Each row is a point on a tangle of strands that fork and nearly touch. The rows are in no order.
In the rows, zero is written as 128.
Two points are linked if the straight distance between their rows is under 45.2. Some points are linked to none.
Vesup: [116 139  85 111 121 104 149 147 148 104 103  93 181 150  92]
Tur: [137 126 177  81 114 153 112 125 157 172 150 155 125  22 132]
Lam: [112 130  94 139 115 115 133 142 130  88 106 112 144 166 114]
vipez: [108 117 164 147 124 176 113 108 124 167 153 181  82  87 141]
Fini: [150  90  70 166 107 103 113 144 146  96 112  89 173 187 108]
Menav: [122 123 159 139 183 131 129 124  90 127 152 118 114 175 142]
Vemu: [108 140  85 115 112 108 141 148 146  99  97 101 170 141  98]
Fif: [144 132 144 153 184  97 145 123  87 153 147  99 153 201 120]
luzim: [127 123  86 158  91 165 137 124 125 100 107 162  78 141 150]
veri: [143 127 121 161 155 100 152 123 101 134 126 100 163 216 109]
tevu: [146 152 125 119 174  82 158 128 129 163 134  88 191 178  89]
vir: [ 99 176  76  99  77 131 138 116 160 136  78 140 124  61 123]
Nat: [ 94 152 126 137  99 155 127 100 138 170 125 173  95  70 133]
Lumil: [187 113 217  67 142 116 120 149 144 118 159 117 140  75 155]
met: [113 126 171 118 118 156 107 113 141 172 153 170 102  50 131]
mafu: [ 99 149  99 130 100 134 129 131 133 106 100 144 107 123 121]
totep: [140 115 191  94 113 152 109 122 149 167 156 161 116  33 131]
Funi: [111 150  77 142  66 135 126 116 140 115  90 155 101 101 135]
Gosof: [101 176  70  81  90 133 143 128 157 127  79 127 139  66 116]
tupan: [105 150  80 103 107 115 140 147 149  96  92 108 160 117 102]
Legub: [124 124 141 149 175 123 142 122  91 124 144 118 127 193 134]
tadu: [147 109 207  95 121 144 104 128 148 152 161 156 113  48 136]
Napip: [133 142 144 123 181  88 143 126 114 153 149  93 168 172 110]
milot: [128 110  69 143 100 101 121 153 150  90 101  92 176 158 100]
vesib: [138  97  66 158 100 107 113 152 145  85 110  92 168 170 111]
kebo: [143 126 162 145 192  98 137 123  82 153 162 100 143 185 131]
zitus: [114 118 166 142 148 174 116 114 114 143 152 167  75 121 145]
zur: [168 109 214  78 119 139 111 138 155 140 159 143 123  48 140]
fogu: [131 127  99 144 129  98 144 136 134 109 111  95 180 187  94]
rel: [121 124 117 149 150 119 145 128 108 107 123 112 140 194 123]
tugak: [ 97 160 134 114  99 149 128  96 150 190 128 167 117  35 132]
remep: [125 141 159  76 116 156 117 120 157 178 146 152 126  14 132]
kipov: [160 158 128 122 178  80 159 125 125 182 137  84 190 181  90]
Vufi: [108 154 145  94 114 154 122 109 155 188 138 160 122  21 131]
tevos: [137 146 115 127 155  86 156 130 133 142 122  90 187 186  89]
bogup: [148 118 174 134 194  95 127 127  81 156 167  98 141 172 137]
Neni: [178 106 217  87 164  96 113 141 119 128 168 102 137 106 153]
kosu: [114 115 167 145 140 177 112 113 119 154 155 174  80 103 143]
gamu: [137 112 198  99 165 125 102 132 124 132 162 125 113 103 142]
mopan: [157 110 197 113 187  93 115 132  97 146 172  97 136 142 146]
Fof: [143 105  71 160  83 166 134 127 125  91 105 155  76 146 160]
mebop: [100 169  70  84 101 127 143 138 153 114  84 119 150  81 108]
Vimag: [101 141 148 127 137 153 117 120 127 139 142 159  90 112 129]
Bope: [177 112 212  68 130 132 117 143 152 127 158 129 133  60 146]
dulu: [131 114 102 159 138 127 143 133 107  93 119 114 137 204 126]
lodo: [121 116  63 138  87 105 112 152 147  82  99 102 156 136 111]
rez: [101 156  76  97 101 118 141 146 150 103  88 115 149 102 104]
let: [119 128  64 141  69 118 112 139 142  87  91 128 120 116 132]
bet: [119 129 129 150 162 123 142 126  99 113 132 116 133 194 129]
barob: [122 111 179 133 163 164 105 117 110 137 156 154  83 130 149]
linur: [148  89  73 161 109 163 139 139 121  79 109 135  94 175 156]
Lagiz: [140 132 134 154 169  98 150 121  95 146 139 100 159 206 113]
ger: [183 110 213  75 157 103 115 147 132 125 164 103 139  94 156]
peda: [152  90  65 162  93 164 135 135 125  84 108 144  79 155 162]
Pomum: [133 137 108 136 144  92 151 130 131 125 115  94 184 189  92]
mib: [144  95  83 162 122 152 143 139 115  79 112 123 109 191 149]
roba: [152 114 184 125 190  92 122 131  89 152 172  96 144 157 141]
ruveb: [116 138  72 140  71 127 116 130 140  96  90 138 111 115 128]
gugiz: [103 143 120 153 106 169 130 108 126 145 122 177  82 107 140]
siza: [124 116 180 124 177 132 108 125 104 129 161 127 106 143 143]
tuf: [105 137 116 152 113 167 133 116 122 126 121 169  78 132 140]
Gubi: [110 136 105 152 109 164 134 122 121 111 116 165  85 139 141]
Ditug: [151  98  86 167 119 107 130 137 129  98 111  95 169 203 112]
Fozil: [ 97 144 133 142 107 163 126 105 131 161 132 178  86  85 136]
lapo: [106 129 168 130 122 162 108 111 132 169 150 170  93  70 133]
zasab: [163 106 208 101 176  97 110 135 105 137 169 104 133 123 148]
puzak: [126 110 189 124 169 144 102 125 109 133 161 137  96 129 146]
Pakog: [117 121  63 137  82 113 115 148 143  84  93 111 138 129 118]
Zavud: [138 103  91 166 127 136 142 137 113  86 116 115 128 199 135]
Putuf: [125 120 170 130 183 130 120 123  96 131 158 121 109 160 143]
vadul: [101 171  80 114  73 127 135 118 153 125  83 145 115  76 123]
funuv: [130 121  86 145 116  98 134 143 142 101 104  95 178 177  96]
nukir: [108 160  75 134  58 130 128 109 147 127  84 156 106  84 133]
buvo: [ 92 159 123 132  89 148 134  95 143 176 121 174 105  58 134]

A fork is a point with three links, a tip a point with one. Leave the first point through the second and follow the links. Name the first fork or tip that comes.
Pomum, tevos | kipov
let, Pakog | milot
mebop, rez | Vesup
puzak, barob | met
zasab, mopan | veri

Name the points in between on the shortest way along the links from the first point to the second, in order.
Vufi, Lumil | remep, Tur, totep, tadu, zur, Bope
Zavud, Putuf | dulu, rel, bet, Legub, Menav
Fif, ger | kebo, bogup, roba, mopan, zasab, Neni
Fof, dulu | peda, linur, mib, Zavud
luzim, gugiz | Gubi, tuf
met, zitus | lapo, vipez, kosu
